A landscape with many valleys, sampled at points; each row gives a point and its height.
From any point a ball takes the steepest step (drop divided by distance) to one of its 4 nearest points. It stops when none of these is lower. Distance is the straight distance between rows; heights are no part of it.
Q679 h=398: [ 86 176 120 110 113 140 134  81  81 177  41 119 113 144 154 164  85 177
 134 175  65  81 166 174 140]
Q846 h=48: [125 159 139 138 115 114 131  91 106 149 107 134 117 140 128 137 138 163
 115 142 116 103 141 129 170]
Q128 h=146: [132 146 129 141 129 120 132 118 116 151 131 137 123 135 125 105 154 134
 115 122 154 117 113 112 149]
Q384 h=139: [121 123 135 133 129 134 121 125 112 115 124 124 119 134 127 129 152 126
 110 123 150 142 119 129 139]
Q300 h=534: [126 184 125 121 103 107 144  72  94 181 101 138 115 138 115 137 114 197
 131 177  74  79 160 144 184]
Q672 h=200: [ 99 175 136 124 111 126 129  82  99 166  72 128 119 141 135 162 101 182
 133 158  75  96 157 157 154]
Q159 h=138: [142  73 116 105 149 130 120 196 149  73 143 125 153 110 111 115 160  73
 146 108 161 184  93 103  98]
Q569 h=628: [111 188 118 117  94 113 149  66  80 193  91 135 109 142 113 139 100 209
 136 191  60  77 162 156 176]
Q519 h=443: [ 82  89 117  92 157 144 102  75  89  76  66 103 106 152 196 187  94 111
 124 156  55  97 173 165 117]
Q161 h=291: [117 170 139 131 111 111 136  83 102 156  98 136 118 137 122 147 126 181
 123 150  98  95 151 138 174]
Q523 h=258: [111 137 151 137 119 138 118 109 112 121 103 128 115 139 136 159 125 144
 113 122 118 126 139 145 144]
Q240 h=410: [ 90 120 118  90 151 150 114  79  86 103  50 112 111 141 199 182  91 129
 122 161  71  87 178 164 125]
Q910 h=449: [124  74 131 119 134 147 116 161 125  80 130 115 131 127 126 130 148  94
 120 116 143 177 110 133 102]
Q748 h=352: [140 148 123 148 127 122 136 132 139 163 157 138 137 128 116  86 144 124
 129 112 166 126  99 106 127]
Q929 h=399: [124 110 126 128 135 135 123 143 117 103 131 127 128 128 122 115 155 110
 120 117 163 158 108 122 127]
Q856 h=316: [ 93 163 123 112 126 146 126  89  90 158  41 117 116 143 167 171  86 164
 131 161  75  81 164 172 134]
Q318 h=546: [210 186 109 142  98  80 163 157 188 158 249 158 140  96  95  49 148 147
 152 136 209 124 126  90 137]
Q57 h=79: [115  88 140 131 131 149 117 141 119  92 124 120 121 129 128 139 142 107
 114 112 140 165 122 138 113]
Q607 h=186: [106 171 142 127 109 121 129  84 101 157  83 129 117 139 128 161 109 183
 128 152  87 103 152 151 160]
Q995 h=51: [118 138 147 138 122 131 123 108 107 129 115 128 114 136 128 141 143 142
 112 126 137 127 128 133 151]
Q415 h=413: [137 132 112 136 140 122 133 166 146 137 156 133 146 123 104  93 147 105
 134 101 175 151  92 101 118]
Q187 h=516: [154 183 127 140 101 110 152  86 110 193 120 148 123 135 117 113 127 186
 121 162 109  64 152 117 177]
Q288 h=323: [153  69 125 107 159 119 123 218 168  67 147 132 173 101 109 117 165  57
 157  97 167 185  89  91  92]
Q958 h=312: [132 136 121 139 136 126 132 134 121 144 139 135 133 130 121 100 152 120
 119 112 165 130 103 110 138]
Q903 h=561: [143 118 118 136 144 112 134 200 176 123 169 129 164 112  88  98 142  88
 148  87 178 170  90  91 105]
Q115 h=542: [170 170 121 158  94 100 149 108 155 175 210 144 141 124  99  75 137 153
 140 135 161 128 108 107 128]
Q412 h=436: [171 161 117 149 105  87 151 129 167 158 227 144 141 116  90  69 141 144
 145 124 170 148 104 100 127]
Q307 h=252: [ 95 166 133 120 117 138 128  89  98 162  60 123 117 141 146 167  89 172
 134 156  77  91 158 166 146]
Q312 h=532: [112  76 144 131 144 173 111 144 129  92 101 115 112 126 155 155 119  93
 108 111 110 135 139 147 103]
Q311 h=334: [164 149 116 147 121  84 148 159 183 139 227 139 150 114  79  77 144 127
 147 105 177 165 102  88 122]
Q417 h=103: [ 87  62 121 104 174 147  90 106 106  55  87 100  99 142 190 183 103  81
 115 131  55 102 160 161 117]
Q629 h=245: [ 97  94 128 102 159 160 102 109 106  84  77 115 104 132 189 179 100 103
 117 133  82  95 159 153 126]
Q84 h=537: [171 173 133 154  94 115 153  89 125 202 144 150 126 131 111 101 126 181
 119 153 129  71 146 111 156]
Q201 h=471: [140 175 130 136 112 106 143  86 108 178 110 147 122 130 116 124 135 180
 123 160 109  74 150 123 177]
Q483 h=421: [153 156 122 156 113 108 141 123 155 172 185 141 142 123 103  84 135 138
 133 112 163 133  99 102 124]
Q367 h=179: [117 128 143 135 125 136 120 116 110 119 116 125 117 134 129 139 146 136
 109 125 139 135 131 135 145]
Q182 h=402: [126  49 133 122 144 156 111 170 138  69 124 111 133 124 129 133 143  80
 119 112 124 179 112 135  81]
Q127 h=203: [135  52 127 111 147 140 112 185 145  58 135 115 147 116 122 123 155  75
 135 114 141 193  97 121  83]
Q963 h=484: [147 170 133 145 110 111 147  91 119 181 123 147 123 131 122 113 139 169
 119 148 125  78 141 109 171]
Q341 h=721: [116  76 142 130 132 166 114 148 126  90 115 117 114 130 144 145 126  96
 104 110 121 154 129 143  98]
Q775 h=706: [116  63 141 131 144 168 109 153 132  88 108 113 115 126 146 144 123  89
 107 110 114 148 130 144  96]
Q378 h=465: [196 176 113 141 103  74 159 155 188 152 249 154 141 101  94  53 149 137
 153 129 202 135 120  86 144]
Q34 h=296: [130  58 130 118 142 146 113 171 138  71 135 112 138 122 122 126 150  85
 126 112 139 186 105 129  88]
Q269 h=307: [107 125 153 127 127 154 114 113 115 118  89 123 113 133 150 171 107 135
 113 119 111 119 145 151 132]
Q376 h=249: [106  83 134 111 159 168 104 126 116  85  87 119 102 126 181 170 106  91
 108 121  91 110 157 149 119]
Q121 h=470: [ 89 188 118 117  98 124 145  68  76 196  62 126 108 145 128 152  83 198
 136 187  52  81 167 174 158]
Q751 h=224: [138  97 116 111 151 127 123 191 142  97 148 128 152 113 107 107 158  82
 140 104 172 176  90 102 108]
Q339 h=453: [110 100 150 128 134 168 112 130 121 100  97 120 109 131 156 163 113 108
 107 111 114 129 144 147 119]
Q636 h=477: [185 174 114 148 105  81 154 131 175 155 237 147 141 109  97  62 146 147
 149 133 181 139 111  95 138]
Q358 h=695: [111  56 133 126 162 169  99 149 127  78  97 109 108 127 163 153 123  78
 104 112  97 128 139 140  97]
Q39 h=519: [157 161 131 163 107 114 147 109 146 180 177 142 139 128 109  86 135 150
 127 125 155 117 110 107 129]
Q966 h=274: [121 111 135 129 132 137 122 138 113 106 128 124 122 133 125 129 153 113
 113 120 153 152 114 132 133]
Q688 h=489: [183 177 118 146  89  88 154 114 163 163 232 148 138 117  99  66 142 159
 145 139 178 131 113 102 132]
Q451 h=293: [131  88 119 115 142 133 123 169 130  83 139 122 141 120 118 115 160  93
 131 116 161 175 101 118 106]
Q596 h=425: [142 140 117 146 132 112 140 163 164 146 182 137 148 124  95  85 137 112
 142  96 170 156  92  96 115]
Q7 h=86: [ 92 183 124 118 103 127 138  75  83 186  62 126 112 143 133 160  87 193
 135 175  61  81 165 168 153]
Q691 h=401: [153 154 117 151 114 101 146 141 169 157 206 137 148 122  89  77 139 129
 142 107 167 151  94  97 119]
Q348 h=342: [ 84  72 122  97 167 148  92  97 100  59  84 103 101 142 190 184 101  92
 111 141  55 104 167 161 115]
Q842 h=457: [144 130 119 140 137 105 137 178 176 139 186 132 156 117  82  87 136 105
 146  91 173 166  88  91 109]
Q42 h=635: [158  85 136 124 150 110 129 232 191  91 162 133 177 104  86 113 154  59
 159  78 181 177  86  80  91]
Q673 h=456: [156 161 122 160 108 112 145 118 147 175 189 141 141 126 107  79 136 145
 130 120 159 128 101 103 125]
Q613 h=386: [139 161 135 145 117 114 139 100 118 166 124 141 123 132 127 112 147 151
 113 135 139  98 127 112 163]
Q984 h=501: [ 69  63 122 103 169 144  91  76  90  65  77  91 105 162 194 194  86  96
 117 148  35 104 165 171 100]
Q829 h=269: [101 148 146 124 127 149 115  99 111 134  75 122 114 135 153 175  98 150
 123 131  95 105 154 155 139]
Q396 h=257: [144  91 115 112 153 123 129 203 159  96 147 130 163 108 102 107 154  74
 150  95 175 174  87  96 101]
Q475 h=498: [129 114 119 124 140 131 127 152 125 112 140 130 134 127 120 108 156 102
 123 112 169 159  99 118 124]
Q565 h=682: [ 96 190 116 118  94 123 150  61  72 208  73 126 106 147 122 145  87 208
 135 194  47  78 168 173 164]
Q795 h=202: [133  70 122 108 143 134 118 182 139  71 136 120 145 117 119 120 155  80
 136 112 154 184  97 119  95]
Q853 h=385: [126 174 133 127 105 104 137  83 102 166 101 139 116 136 119 141 128 182
 124 163  96  85 153 133 182]
Q53 h=328: [ 93 105 124  97 156 154 111  92  95  94  65 112 104 140 193 180  93 112
 120 144  79  91 165 158 126]
Q368 h=346: [109 121 150 135 124 150 116 117 117 112 102 121 114 135 140 159 118 135
 115 117 121 134 139 146 133]
Q460 h=575: [122  48 136 131 150 165 107 167 137  77 114 110 124 127 136 136 131  81
 110 113 117 162 122 138  79]
Q671 h=383: [ 89 137 116  93 140 150 119  81  81 121  42 115 115 144 191 179  90 143
 127 164  76  81 172 169 128]
Q305 h=320: [108 147 150 134 117 137 121 101 111 127  95 123 113 137 137 164 117 151
 118 125 106 118 143 149 148]
Q164 h=523: [198 186 112 142  89  83 158 126 170 159 243 151 138 105  96  60 146 153
 150 147 194 125 117  99 140]
Q487 h=612: [156 163 129 162 106 118 144 104 135 187 158 145 131 133 113  90 135 153
 121 130 151 103 116 107 136]
Q377 h=384: [120  88 134 126 132 146 121 148 120  89 129 119 122 131 125 131 150 104
 115 115 149 165 113 135 114]
Q599 h=414: [127  91 124 123 137 140 122 158 122  91 136 123 135 123 122 122 157 101
 121 116 156 171 104 128 114]
Q564 h=350: [ 93 130 121  95 146 153 116  91  92 110  53 116 111 141 188 181  92 133
 127 152  79  85 168 161 124]
Q497 h=131: [104 105 139 113 148 166 107 116 115 102  76 119 106 131 180 175 101 108
 115 121 100 103 158 152 124]
Q420 h=250: [ 99 159 144 127 117 137 120  94 106 147  73 123 117 139 143 171 101 165
 125 138  91 103 153 158 144]
Q58 h=47: [144  59 122 105 148 128 116 200 155  62 145 120 160 104 114 119 160  62
 148 109 154 188  91 106  89]
Q2 h=92: [108 177 135 126 105 115 131  80  99 166  85 130 116 142 125 155 110 187
 130 160  77  94 153 154 169]
Q825 h=632: [181 176 129 157  81 101 153  93 152 182 209 147 136 124  98  77 133 170
 137 147 161 115 114 110 130]
Q371 h=108: [177 150 113 141 119  68 153 166 190 134 239 148 145 107  84  70 153 131
 146 111 188 163 113  81 130]
Q212 h=627: [151 116 125 138 141  97 137 207 190 120 191 132 164 110  71  97 142  95
 152  83 180 175  91  86 104]
Q466 h=432: [101 185 124 120 101 115 141  70  86 185  78 126 110 144 125 152  97 201
 134 180  62  86 160 160 166]
Q951 h=337: [137 116 108 123 149 126 129 178 147 119 155 132 148 116 109  98 148  91
 140  97 175 161  89 102 113]
Q133 h=545: [149  98 126 126 151 114 132 219 182 104 161 131 173 107  85 107 148  75
 156  80 181 174  87  85  98]
Q805 h=411: [141 127 113 135 143 120 135 178 158 137 166 132 154 120  99  91 141 100
 140  95 174 160  91  98 112]
Q23 h=286: [ 95 146 133 107 135 153 119  93  98 133  53 119 116 134 173 175  86 148
 128 146  84  88 166 162 135]
Q444 h=468: [114 100 149 133 126 153 120 131 117 105 112 121 113 132 136 151 130 118
 108 116 131 149 131 141 122]
Q647 h=418: [157 161 118 156 110  98 145 127 162 161 209 141 142 120  94  75 135 139
 141 114 168 144 101 102 120]
Q390 h=347: [102  65 126 109 168 157  95 123 114  68  86 111 100 132 183 169 111  81
 109 122  75 110 158 146 119]
Q692 h=642: [168 167 134 165  98 115 151  95 140 191 168 146 136 133 108  91 129 168
 119 142 146  96 121 105 138]
Q554 h=319: [108  85 141 124 150 169 106 132 119  93  91 118 106 129 167 163 109  99
 110 113 101 122 150 147 114]
Q732 h=235: [101 130 140 118 133 157 113 103 110 124  71 124 113 133 170 174  96 133
 120 130  96 103 157 156 130]
Q783 h=726: [156 101 134 137 142  97 137 224 196 107 179 133 171 109  72 106 148  80
 159  76 184 180  87  80  97]

For each start below, name the point where the ball stops.
Q903 => Q58
Q240 => Q497
Q783 => Q58
Q842 => Q58

Call two points neighbours if one is among the 4 nearest of the other. Go from one point of each pair to the other, from neighbour to neighbour, staying as low as possible. Name the highest point that can't be avoided.
Q417 and Q371 => Q483
Q2 and Q497 => Q829
Q417 and Q846 => Q161
Q57 and Q995 => Q966
Q417 and Q497 => Q629
